The views of a scene show one set of named points, each view turned or mirrored, and shifted as a whole, with a little noise and some points left out.
In the rows, zero is written as 128.

Scene 1
View 1
(74): [157 152 119 125 104 136 108 185 164 152 165  94 157 101  79 134 128 101
 152 125 101  69 126 116 110 114 163 132 120 104  99  82 112  89 145 152
 153 147  98 138 104 128 136 115]
(243): [112 128 170  97  87 135 136 130  98 139 107 111 134 111 108 169 162 118
 120 141 129 116 129  91  83 152  78 102 160 157 150 161 138 108 114  97
  95 147  80 174 158 148 119 148]
(9): [129 156 150 111  87 133 129 162 139 149 146  87 154  86  88 146 129  96
 132 142 116  87 125 129 114 121 141 151 125 125 116  88 112  91 142 128
 149 144  90 152 110 112 131  89]
(174): [143 166 145 102  85 132 113 193 144 173 142 131 173 106  84 159 119 104
 165 131  79  63 101  62  80 108 150  93  84 109 107  91 109  71 123 148
 128 133  96 178 133 139 151 131]
(218): [128 144 147 120  93 137 139 138 135 128 153  56 132  76  97 138 144  93
 108 142 143 111 146 177 139 138 132 190 164 144 120  96 121 110 157 122
 159 159  84 127  94  99 112  72]
(246): [153 102 113 139 123 140 116 132 135 112 143  64 109 110 102 133 182 113
 101 121 150 121 164 161 124 166  99 151 208 151 133 155 155 118 141 114
 126 167  92 116 116 146  96 145]
(138): [124 149 160 103  88 135 131 156 121 150 127 109 150 100  96 159 137 107
 136 139 111  94 120  92  99 131 117 115 127 137 129 119 120  96 124 117
 121 144  86 169 136 129 132 120]
(51): [116 142 161 106  86 136 138 141 113 140 125  94 141  97 102 158 148 106
 120 140 124 106 129 114 104 140 101 130 145 148 138 129 127 105 126 107
 118 148  85 160 134 125 121 118]
(186): [133 135 152 108  95 137 123 154 120 147 128 113 138 112  97 156 150 113
 135 133 114  98 125  86  87 138 110 105 143 135 128 137 132  97 121 118
 109 145  88 167 146 149 126 146]
(227): [130 148 153 109  92 136 125 160 128 150 133 105 149 100  95 154 139 107
 137 138 108  88 123  97  94 130 120 115 130 129 125 117 125  95 126 124
 122 142  87 162 134 136 131 125]
(222): [128 129 152 113  97 136 130 139 119 136 127  95 129 108 104 154 166 112
 119 134 131 109 134 118 104 150  99 126 166 148 137 148 138 107 125 109
 115 154  87 155 138 139 113 136]
(144): [115 144 168  95  82 137 132 151 108 154 116 123 148 106  99 166 141 113
 134 139 110  96 115  76  82 136 105 102 128 140 135 136 124  95 116 112
 106 141  85 179 151 142 130 136]
(5): [171 117 109 129 121 137  96 176 143 145 144 116 135 136  92 141 162 127
 144 113 103  86 130  82  84 140 121  82 151 120 114 145 142  95 122 138
 105 145  94 146 146 178 123 184]
(191): [123 130 152 114  94 138 132 132 124 127 131  79 127  91 101 148 156 105
 110 140 139 116 145 145 120 149 104 156 170 149 134 132 135 111 141 107
 130 156  88 141 121 120 113 111]
(15): [158 115 120 128 113 137 111 159 132 134 138 102 132 129  99 145 171 119
 123 120 121 101 139 102  98 149 102 103 170 132 129 153 143 101 126 120
 108 150  92 142 141 167 114 170]
(60): [139 128 135 132 106 135 129 138 144 121 154  53 127  84  96 135 157  97
 107 134 144 113 153 184 138 148 128 183 177 143 123 108 128 111 157 119
 156 164  86 120  92 111 108  95]
View 2
(191): [106 123  98 137 127  97 140 131 116 109 103  85 101 180  73 138 142 148
 101 124 121 105 145 139 128 159 136 117 135 125  82 113 149 109 139  99
 115 138 150  98 145  90 113 112]
(60): [115 121  80 145 110 117 137 129 132 134  68 105  87 181  62 170 140 154
  85 122  95 125 146 104 126 173 136 124 133 137  88 105 140  89 117  81
 113 157 168 107 133  98 126 105]
(144): [108 120 129 105 143 100 134 131 111  85 150  89 105 175 126 121 128 129
 135 114 155  95 126 201 117 110 104  98 135 124  96 127 165 120 179 126
 101 111 135 103 152  93  95 134]
(5): [121  85 101  93 149 107 152 134 138 151 146  78 160 119 130 100 126 143
 145  96 152 134 122 182 133 101 138  98 128 138 107 124 132 118 186  95
 111 127 124 140 179 116 119 143]
(227): [116 109 108 111 134 115 137 128 127 123 126 100 116 160 116 133 127 135
 129 106 140 117 125 174 119 116 117 103 130 137 102 119 154 108 166 105
 107 130 141 121 154 101 108 131]
(222): [ 99 112 102 125 137  93 147 131 112 109 121  73 115 171  91 115 140 144
 117 122 139 105 142 164 132 139 133 113 137 122  84 120 147 119 158 106
 111 124 138 102 157  93 112 123]
(243): [ 98 119 119 118 149  79 145 129  97  80 150  60 118 174  98  97 145 136
 127 123 159  89 146 192 130 127 127 107 141 110  79 123 160 130 171 123
 115 108 126  87 163  88 103 131]
(174): [124 109 127  83 128 148 117 132 143 120 155 138 102 159 169 154 106 121
 155  89 149 119  98 204  93  76  74  83 123 152 126 122 168 100 195 112
  83 131 139 143 149 114  88 146]
(218): [116 128  90 144 108 130 127 126 130 121  71 119  71 195  68 184 140 147
  87 123  91 118 141 110 117 171 121 122 131 137  90 109 153  87 120  88
 107 161 171 106 124 101 113 102]
(15): [110  95  94 108 148  97 153 130 130 141 133  68 146 135 108 101 134 147
 127 108 147 126 135 169 136 124 147 105 134 130  94 118 135 122 169  97
 114 126 131 124 177 106 121 131]
(74): [128 107 103 105 120 147 127 132 145 144 114 133 101 159 124 171 118 138
 122  97 119 135 114 149 108 115 108 101 124 154 114 115 149  92 157  87
  96 150 152 140 146 117 104 126]
(9): [121 123 108 121 114 138 120 131 136 116 106 131  78 187 110 178 125 133
 115 108 114 114 116 148 106 131  98 105 130 144 107 117 162  90 145  97
  95 150 160 120 131 104 103 121]
(246): [107 104  83 133 135  94 156 131 119 143  91  64 131 150  63 120 144 160
 101 122 119 126 152 125 146 165 164 125 132 128  78 114 132 112 136  86
 120 142 145 106 158 100 131 112]
(138): [110 114 121 111 134 114 129 132 117  99 135 103  97 174 122 138 128 129
 130 112 141 101 127 186 111 114 101  99 130 133 104 119 162 109 167 112
  98 126 140 111 147  96  97 131]
View 3
(138): [ 90 148 121 156 103 123 115 143 157 119 104 181 107 103  86 118 133 156
 124 136 147 124 113 115 131 134 180 111 137 114 147 163 146 133 125 118
 105 174 166  90 125 130 103  97]
(15): [136 124 143 111  81 121 109 113 150 127 112 174 126 148  71 119 119 162
 115 111 140 139 123 130 116 121 155 115 142 125 153 155 155 150 142 148
 147 172 129  85 102 130 135  74]
(222): [121 128 126 134  97 129 130 121 154 124 102 185 109 125  60 127 143 153
 119 132 153 114 111 124 129 134 169 111 134 137 148 153 140 157 127 125
 144 156 141  95 106 128 131  94]
(227): [ 94 150 125 153  99 123 111 136 149 121 109 175 113 113  86 121 135 155
 119 135 139 132 122 116 127 129 176 114 137 107 144 163 145 130 127 125
 110 168 169  99 122 130 103  88]
(174): [ 70 176 137 165  96 115  75 159 152 117 121 167 127 105 128 107  99 159
 120 133 120 166 130 111 115 127 194 127 146  70 156 179 157  98 136 134
  69 196 192  87 149 134  70  80]
(243): [116 122 123 130  96 137 131 142 178 111  89 191 105 115  71 130 132 164
 131 136 170  99 101 141 140 132 180  95 139 157 158 147 131 155 133 121
 129 181 126  75 115 136 135 115]
(60): [116 135 119 160 117 117 145  76 107 156 118 172  99 131  26 129 181 127
 100 131 130 120 125  91 129 136 146 124 118  95 108 162 151 168  98 114
 174 106 181 160  87 109 122  66]
(186): [112 137 133 133  93 128 112 139 157 117 107 180 118 122  87 121 121 161
 126 129 147 128 116 125 127 129 177 112 141 121 153 159 146 137 134 131
 119 178 148  85 119 132 113  91]
(5): [135 128 148 107  75 122  97 117 153 126 119 175 134 157  82 116 104 164
 115 108 132 149 131 129 115 121 158 121 142 113 160 159 158 138 151 161
 141 179 125  81 104 135 127  66]
(191): [115 134 121 152 109 125 142 102 138 134 104 180  98 123  45 127 163 141
 112 133 152 109 113 112 138 138 162 113 126 124 129 157 141 162 110 115
 154 135 157 123  97 119 126  88]
(144): [ 97 140 122 147  96 130 115 152 169 109  95 182 110 107  90 121 124 162
 128 143 157 119 108 129 133 132 190 105 141 132 157 159 140 133 131 123
 105 186 151  77 128 133 111 108]
(218): [109 143 114 173 123 116 147  78 103 152 123 168  94 121  24 126 189 120
  97 139 127 120 125  82 132 140 150 128 116  88 105 163 152 165  90 103
 168  99 197 170  94 106 112  65]
(51): [103 141 114 152 104 128 134 127 150 122 102 182 100 108  68 127 147 148
 121 141 154 109 107 120 137 135 177 108 132 128 137 156 138 150 120 113
 131 158 159 104 114 124 115 101]
(9): [ 77 162 119 177 115 117 120 124 127 132 116 170 104 105  78 117 155 137
 110 141 130 134 125  96 129 138 173 124 133  83 130 172 151 136 106 113
 116 143 202 133 122 118  91  81]
(246): [143 117 132 124  97 122 138  79 131 142 113 176 110 150  34 127 156 145
 107 119 143 117 123 119 133 130 144 115 130 126 137 153 148 171 121 136
 181 130 133 123  82 122 143  72]
(74): [ 86 163 135 165 101 108  92 116 119 137 134 158 125 127  92 109 132 143
 106 122 106 168 140  92 113 130 162 139 137  54 135 178 168 121 121 136
 114 154 197 128 121 118  82  54]
View 4
(144): [143 129 108 138 157 104 119 189  63  93 170  93 128 169 144 145 137 155
 104  83 129 106 116  89 120 128 151 170 132 120 103 183 142  86  90  61
 156 112 114 126 113 138 174 181]
(218): [148 160 142 122 109 157  49 118 134 149 145 119 118 142 156 133 179 127
 171 132 134 130 121 109 165 104 162 150 115  75  92 145 131 113 136 133
  73 108 125 133  91  99 105 126]
(9): [135 128 132 120 120 139 106 145 103 119 160 119 115 141 136 147 163 124
 160 117 133 143 115  99 141 104 144 140 101  94  81 160 151 113 118 111
 101  96 117 147 101 121 127 130]
(243): [158 156 115 148 148  95  86 171  81 112 157  91 138 172 161 132 138 171
  99  88 123  87 118 106 142 143 165 181 153 104 118 172 125  87  95  70
 146 125 125 103 113 141 165 184]
(186): [147 139 124 136 133  94 117 163  77 107 161 104 137 157 147 130 138 150
 113  89 123 111 110 107 147 137 147 154 132 103 104 165 142 114  89  78
 141 105 129 118 100 152 156 162]
(51): [149 149 126 136 137 121  83 157  95 120 157 104 129 160 154 140 152 151
 123 104 127 110 117 104 146 123 160 167 134  99 101 162 130  95 108  95
 122 116 121 123 105 124 145 159]
(60): [157 173 149 131 101 145  51 106 138 152 139 124 128 145 159 123 174 131
 164 131 124 123 122 123 179 118 158 154 124  67  96 133 126 123 131 137
  77 111 136 124  88 111 104 128]
(222): [157 159 128 143 127 105  80 145  97 121 152 104 139 162 157 125 146 155
 119  99 119  98 114 116 156 136 161 167 142  92 111 158 125 106 100  87
 126 121 133 112  99 141 150 162]
(246): [165 179 145 143 103 105  61 116 123 141 131 116 147 156 165 108 154 156
 132 110 113  96 112 138 188 143 166 157 148  65 116 131 118 129 105 111
 104 122 149 100  93 144 127 147]
(15): [155 154 133 141 121  85 101 147  90 113 150 112 145 159 155 116 140 161
 111  90 113 100 108 122 167 149 157 158 140  88 114 149 129 126  84  86
 137 112 142 104  99 164 152 161]
(174): [121  96 121 120 131  99 179 178  57  81 175 116 112 142 115 148 133 124
 135  87 126 152 103  93 122 108 120 122  86 115  76 172 175 124  82  77
 145  74 114 159 104 154 153 133]
(191): [157 164 133 140 120 126  64 136 119 134 148 109 133 157 160 130 164 150
 139 113 124 108 119 112 165 125 166 166 141  80 105 150 126 107 120 107
 107 120 133 117  98 121 130 154]
(227): [138 131 126 130 129 110 120 162  85 101 163 109 125 150 141 138 148 141
 132  98 125 121 117 102 140 118 142 146 116 102  91 167 149 114  97  85
 127 102 118 133 102 143 150 149]
View 5
(5): [129 107  98 107 140 177 111 173 128 124 100 112 116 113 127 127  97 152
  95 132 154 104 143 109 158 100 179  95 110 128 150 104 122 140 177  86
  93 160 129 104 104 100 159 156]
(15): [133 106 103  99 134 158 120 170 114 114  94 127 124 108 118 117 109 126
 106 130 159  97 155 127 139 112 180  97  98 123 129 102 132 121 157  93
  91 141 131  95 107 103 161 152]
(191): [135 109 130 101 128 111 139 158  76  91  76 154 117 102 112  87 150  85
 139 113 164 101 166 158 116 138 165 111  76 129 111 112 154  86 109 127
 119  95 129  96 125 122 154 143]
(9): [127 128 154 130 115 125 140 151  81  94  87 139  77 113 133  96 164 106
 142 102 153 132 117 132 149 134 147 136 114 150 157 112 135 133 124 129
 168 136 125 120 149 123 148 136]
(51): [143 112 140 103  98 122 124 158  98  90  86 143  88 120 117  98 143  98
 119 115 155 110 136 134 142 131 161 112 107 125 117  89 139 104 112 115
 127 143 124  88 134 111 154 137]
(138): [147 116 137 114  97 136 116 157 111  98  96 133  78 129 121 105 145 111
 111 115 147 122 118 119 159 128 158 117 121 129 130  88 128 119 123 106
 139 163 121  88 138 105 153 135]
(227): [145 114 137 116 110 141 119 158 106 100  94 135  82 125 127 109 140 119
 117 115 150 123 122 121 156 124 162 120 120 132 140  96 122 128 132 107
 139 163 122  99 142 111 154 141]
(60): [111 124 136 123 154 100 164 148  49  95  66 152 120  80 123  79 168  76
 173 103 170 108 173 166 108 135 159 129  70 158 134 143 164 102 117 149
 148  64 139 127 132 143 148 139]
(218): [121 126 150 129 129 102 157 144  56  92  72 151  99  91 123  82 177  84
 163 100 167 122 148 157 121 141 150 136  86 158 144 132 159 106 111 147
 167  86 135 122 146 138 148 137]
(222): [145 104 120  98 114 132 125 162  99  99  83 141 110 114 112  99 133 102
 115 120 158 101 156 137 133 129 169 102  96 121 109  95 140 100 125 107
 106 135 127  83 120 108 158 143]
(246): [125 108 110 103 149 126 141 161  81 106  75 140 137  89 113  97 130 101
 134 121 169  91 177 152 114 120 173 103  73 137 117 126 152  96 139 117
 101  91 137 102 107 119 154 151]
(243): [162 100 124  83  95 131 111 165 120  93  89 144  98 132 109 101 127  98
  91 124 155  99 148 128 144 129 177  93 101 104  87  78 135  86 108  93
  96 156 119  58 118  95 165 140]
(144): [156 109 135 104  87 140 106 161 121  94  95 133  80 135 115 111 134 115
  99 118 148 114 118 118 160 123 165 103 121 116 118  74 124 115 120  97
 120 178 116  74 136  98 158 137]
(186): [147 113 122 104 108 147 109 163 116 106  97 131  94 126 119 109 128 124
 105 120 150 110 133 120 155 123 166 103 112 124 126  89 128 120 135  98
 115 163 121  85 126 103 161 142]
(74): [116 130 137 140 137 154 142 157  92 112  94 118  88 108 143 118 151 137
 139 111 155 134 116 118 164 119 150 140 121 161 190 123 126 166 162 121
 166 147 129 142 145 127 147 148]
View 6
(243): [136 131  62 212 136 120 120 122 145 143 128 154 124 122 174 146 163 114
 136 129 113 177  96  90 135 202 184 101 148 113 118 110 100 122 116 166
 147 139 120 162 217 143 148 153]
(74): [150 128 132 114  97 155 113 141 183 109 143 134 142 139 134 166 174 114
 137 102 113 155  45 145 121 113 122 105 133 130 141 126 129  50 116 103
 124 112  57 169 147 146 171 150]
(51): [140 148  87 190 132 128 131 129 158 130 126 144 133 116 156 159 152 121
 157 132 108 156  92 104 123 166 160  99 145 122 124 125 117  98 118 140
 145 140 100 159 185 144 166 157]
(227): [142 131  91 168 121 138 113 135 167 127 133 141 133 134 158 156 167 108
 140 118 115 165  68 115 130 154 158  99 146 121 128 125 117  82 118 135
 137 112  81 171 181 144 167 153]
(138): [144 132  88 188 128 136 110 131 172 133 134 141 130 130 165 155 166 103
 146 126 110 168  76 105 132 158 168  98 148 119 131 124 113  82 117 139
 140 110  86 173 183 140 175 150]
(5): [149  93  96 132  95 142  98 129 158 122 136 145 132 142 149 142 205 104
  86  80 122 182  50 130 140 183 134 115 131 120 127 101  92 106 113 154
 117 122  90 160 210 153 121 153]
(15): [145 114  93 147 101 130 118 125 147 117 126 150 127 125 151 141 182 120
 101  95 119 173  69 128 131 189 139 112 127 118 119 107  97 122 116 158
 128 144 109 156 207 156 121 156]
(144): [145 123  75 205 135 133 108 131 169 139 136 142 127 140 169 153 169  98
 133 128 112 176  78  97 139 178 180  92 154 114 127 121 101  91 116 157
 138 104  91 172 198 141 165 146]
(174): [156 100 104 159 114 163  81 144 199 130 155 128 136 165 158 167 191  80
 118 111 115 179  35 119 150 129 165  95 158 114 144 126 112  40 118 127
 119  64  44 186 170 134 184 142]
(218): [139 180 121 148 118 127 158 132 153 106 119 140 147  94 137 164 120 154
 190 133 107 124 102 127  90 125 121 105 119 138 126 139 148  79 117  96
 154 172  93 149 141 145 178 160]
(60): [143 178 123 130 108 128 158 125 142 103 117 142 148  88 135 163 125 161
 179 121 110 125 101 135  91 137 112 108 108 141 122 130 142  96 116 100
 152 184 105 141 151 152 156 165]
(191): [137 161 100 166 122 122 145 127 142 119 119 146 137 100 151 154 140 141
 162 128 110 142 102 114 107 165 140 102 127 127 121 123 123 109 117 128
 152 165 114 150 179 148 152 159]
(186): [143 122  87 177 119 136 111 131 161 132 134 145 131 134 161 148 173 107
 124 114 114 176  71 113 138 176 163 102 145 117 124 115 104  98 117 149
 132 123  90 166 196 146 155 150]
(246): [137 151 100 137 104 124 148 119 125 112 115 152 137  95 139 144 149 151
 140 107 115 147  93 128 106 177 117 114 112 128 112 113 122 133 115 137
 142 188 127 137 189 154 126 167]
(222): [141 140  86 177 121 126 129 124 147 127 123 150 131 114 159 148 156 128
 139 120 114 165  91 109 122 184 155 107 133 121 117 114 112 115 115 150
 146 151 111 153 197 152 142 156]
(9): [144 149 118 153 120 142 124 138 178 116 133 136 143 124 147 167 149 118
 169 128 105 147  74 128 114 121 144  99 140 130 135 136 136  59 117 108
 142 120  69 168 152 141 191 154]

Which points are out of place in each view (at most two, in the order of its rows)? Write - if all are in place.
view 1: (246)
view 2: (227), (74)
view 3: (5), (218)
view 4: (144), (15)
view 5: (191), (60)
view 6: -

Scene 2
View 1
(219): [129 126 126  76  86 142 120 155 118 137 156 121 164 120 157 108  81 151
 117 158 120 144 108 160 163 129  98 117  99 122 128 102 137 138 148 115
  85  95 119 133 147 110 119 112]
(117): [126 125 130  79  86 144 126 154 127 134 148 123 160 128 165 108  83 153
 128 154 132 134 128 162 176 129  94 119 119 123 131 109 137 139 143 116
  83 101 118 134 139 108 118 116]
(123): [132 120 142  89 119 128 152 149 110 142 152 122 140 146 189 121 121 166
 138 154 159 102 171 174 210 126 114 113 172 130 148 110 136 138 140 114
  83 109 132 141 141 109 112 114]
(86): [130 137 148  68 108 136 158 144 123 120 143 114 152 141 182  99  97 172
 122 162 140 147 140 157 164 132 113 108 126 135 133 108 111 142 124 101
  65 107 124 130 159 110 123 101]
(197): [126 118 126  81  78 147 117 162 126 144 150 127 159 126 160 114  87 142
 133 149 137 124 130 168 190 130  87 128 125 121 133 112 148 133 149 120
  94 103 118 137 129 102 114 121]
(54): [138 147 134  74 146 110 181 133  81 134 163 105 149 140 199 108 133 177
  96 174 123 147 131 151 142 127 146  75 121 140 135  92 117 142 135 108
  57  99 150 149 183 141 125  85]
(182): [132 135 152  84 135 121 176 139 108 129 149 119 132 154 201 111 128 181
 126 162 160 120 177 167 195 127 132 101 169 141 144 110 117 145 125 103
  65 112 136 136 156 116 116 103]
(13): [138 138 111  75 106 120 132 153  77 156 181 114 179 104 159 113 106 146
  85 165  87 160  68 139 121 130 117  90  56 122 121  84 152 130 166 123
  86  85 146 157 167 142 118  92]
(139): [128 126 126  77  83 141 120 155 118 142 158 122 164 116 158 109  85 147
 123 157 122 138 111 157 168 131  93 121 102 123 129 104 143 136 150 118
  90  99 121 138 142 110 116 111]
(172): [137 117 125  94 108 125 130 152  92 154 166 122 155 127 173 126 121 151
 124 157 136 107 137 169 192 125 110 108 135 122 142 103 159 134 163 122
  95  98 136 152 141 124 108 114]
(210): [134 119 117  89  93 132 118 156 100 152 167 128 165 118 159 118 105 145
 118 155 121 126 113 161 178 129  98 113 111 119 133 104 157 133 162 123
  97  95 133 148 140 120 109 116]
(37): [133 117 137  94 109 132 138 154 106 146 152 127 142 140 183 124 119 154
 144 150 162  90 172 178 221 126 108 120 171 124 149 115 148 138 149 117
  90 111 128 144 132 106 107 124]
View 2
(219): [129 102 134 116 132 178 144 164 148 122 150 114 163 137 141 130 119 134
 151 101 126 144 176 151 156 149 128 132 121 141 114 110 114 125 112 100
 155 155 137 148 135 143 130 125]
(197): [121 107 121 119 127 150 149 179 153 127 159 116 151 134 133 139 130 122
 139 110 150 142 163 165 143 162 112 132 130 144 113 113 114 123 127 105
 146 148 135 160 118 153 123 115]
(139): [128 103 132 119 130 173 146 167 150 122 151 113 163 136 134 135 118 133
 150 103 133 143 176 151 153 150 125 133 121 137 112 109 111 124 116 101
 157 152 138 148 132 143 129 127]
(13): [163 110 160 116 108 207 136 129 143 131 132 118 186 132 140 120  94 146
 153  94  83 136 189 141 148 110 176 135 108 108 113  99 101 116 107  91
 162 169 139 119 164 119 116 165]
(117): [119 102 132 111 136 158 145 173 153 128 152 115 155 134 141 131 132 125
 144 111 138 147 167 155 156 153 118 132 125 150 116 113 109 131 118 104
 148 147 141 157 129 151 129 116]
(123): [ 97 116 143 101 125 109 137 170 167 148 154 110 143 119 163 134 173  95
 132 141 140 148 143 174 148 133 127 120 138 151 134 112  82 145 137 124
 133 128 145 172 123 161 121  98]
(86): [103 105 144 100 149 162 133 161 163 137 148 105 159 135 167 111 156 116
 153 118 113 156 171 150 178 128 126 119 123 157 124 116  96 153 110 119
 142 140 147 156 149 156 145 106]
(172): [120 119 150 111 111 122 141 164 160 143 152 116 152 120 147 138 150 102
 128 133 137 143 149 173 136 128 142 126 137 137 127 111  91 134 140 114
 140 139 144 161 126 150 109 119]
(210): [136 110 142 121 115 157 143 163 149 133 150 118 160 130 133 135 119 126
 136 112 135 135 166 163 136 142 139 133 127 128 118 105 107 121 128 101
 150 153 136 147 128 137 113 134]
View 3
(123): [123 102 170  84 174 124 126 112 104 118 157  94  92 111 160 208 126 144
 119 143 134 149 141 115 160 142 150 159 134  84 127 131  83 166 100 154
  87  85 135 145 114  96 140 129]
(197): [128 112 173 103 166 124 121 121  83 118 141 131 108 110 157 178 124 149
 156 131 126 165 150 141 162 146 127 138 147 105 145 167  96 160  94 140
  93  97 127 129 107 128 123 148]
(182): [129 101 169  81 178 117 121 109 110 107 167  89  87 120 159 211 128 154
 116 149 132 142 139 103 155 140 156 169 141  67 134 129  87 159 109 152
  88  80 150 144 114  82 145 122]
(13): [ 99 131 112 143 158 168 123 122  64 117 176 141 144 128 152 159 156  96
 177 118 134  81 131 127  98 144 148 114 148 114 160 157  99  76 120  76
 103 104 109 139  63 114 162 100]
(210): [108 123 152 117 163 151 126 121  80 123 158 132 122 109 154 176 136 116
 157 121 128 128 137 135 141 149 136 125 144 113 143 152  92 129 103 120
  97  97 109 138  88 129 140 130]
(37): [117 105 181  80 169 131 131 114 103 125 153 100  92 101 158 207 121 136
 120 140 128 157 140 125 171 146 149 150 133  94 119 135  84 171  94 162
  85  85 126 145 118 115 136 137]
(54): [119 106 123 112 173 135 123 111  98 103 194  87 111 136 156 202 148 129
 135 145 138  83 132  90 106 135 169 160 142  67 152 122  87 100 129 108
  91  85 147 147  83  63 176  86]
(117): [127 115 160 113 165 128 116 122  80 113 150 128 114 118 153 171 131 145
 162 131 130 147 149 134 142 140 131 139 153  99 157 166  98 142 107 122
  96  97 132 128  95 114 132 135]
(219): [125 122 148 123 160 130 118 124  74 112 154 138 122 121 154 165 136 140
 168 127 129 133 145 136 132 144 132 132 156 102 161 169 103 129 110 106
  99 100 127 127  88 115 138 127]
View 4
(182): [123  92  73 109 116 135 133  70 102 114 102  82 144 130 100 145 151 155
 116 145 124  85 137 117 121 145 154 110 135 137 123 139 123 136 198  87
 150 154 152 139  90 130 121 167]
(54): [112 106  98  76 152 129 135  72  90  99 131  75 127 153 101 113 135 131
 103 178 114  91 149 103 141 146 124 152 124 152 149 145 148 126 178  73
 131 133  92 146  80 100  69 161]
(219): [158 112 102  87 140 152 127 143 100 121 132 109  90 115 138 124 123 124
 121 166 149 112 130 116 145 122 118 132  84 139 119 141 121 134 167 101
 121 109 142 144  97 136 114 151]
(86): [146 100  88 100 125 137 116 113 103 116 116  97 118 127 110 133 141 134
 113 159 144 100 139 112 142 127 127 111 114 137 125 147 115 141 183 105
 133 152 143 148  90 132 118 146]
(123): [129  93  73 111 114 141 140  84 104 118 104  84 137 122 116 147 146 156
 121 140 124  94 129 127 120 145 158 111 122 137 113 133 125 137 198  80
 147 138 162 136  99 142 127 174]
(172): [138 101  85  96 139 150 154 102  94 116 124  93 111 117 140 137 133 145
 121 153 125 103 126 128 121 145 151 136  94 140 116 126 141 129 191  68
 138  91 153 134 110 136 117 183]
(139): [154 113 105  84 144 150 131 140  95 119 134 109  86 120 140 118 122 123
 122 175 147 113 133 117 144 124 116 142  82 140 123 139 129 134 169  95
 121 102 138 144 102 131 109 151]
(13): [142 121 120  63 175 151 143 135  82 104 157 102  72 134 149  99 108 113
 116 196 132 115 137 110 150 131 103 178  67 153 137 136 152 121 156  71
 108  67  99 141 100 109  70 164]
(117): [157 109  93  94 131 147 127 134 102 123 123 105  98 113 131 133 131 133
 122 157 148 112 132 120 139 126 126 122  88 135 115 142 118 137 178  99
 130 119 154 144  99 140 128 153]
(37): [134  92  75 114 116 144 147  92  99 122 105  91 132 113 126 155 144 159
 126 135 126  96 124 131 117 147 168 112 114 133 105 127 128 135 200  77
 151 122 175 133 105 147 140 182]

Which points are out of place in each view (at most two, in the order of its rows)? Write - if all are in place.
view 1: (182)
view 2: (172)
view 3: (197)
view 4: (86), (139)
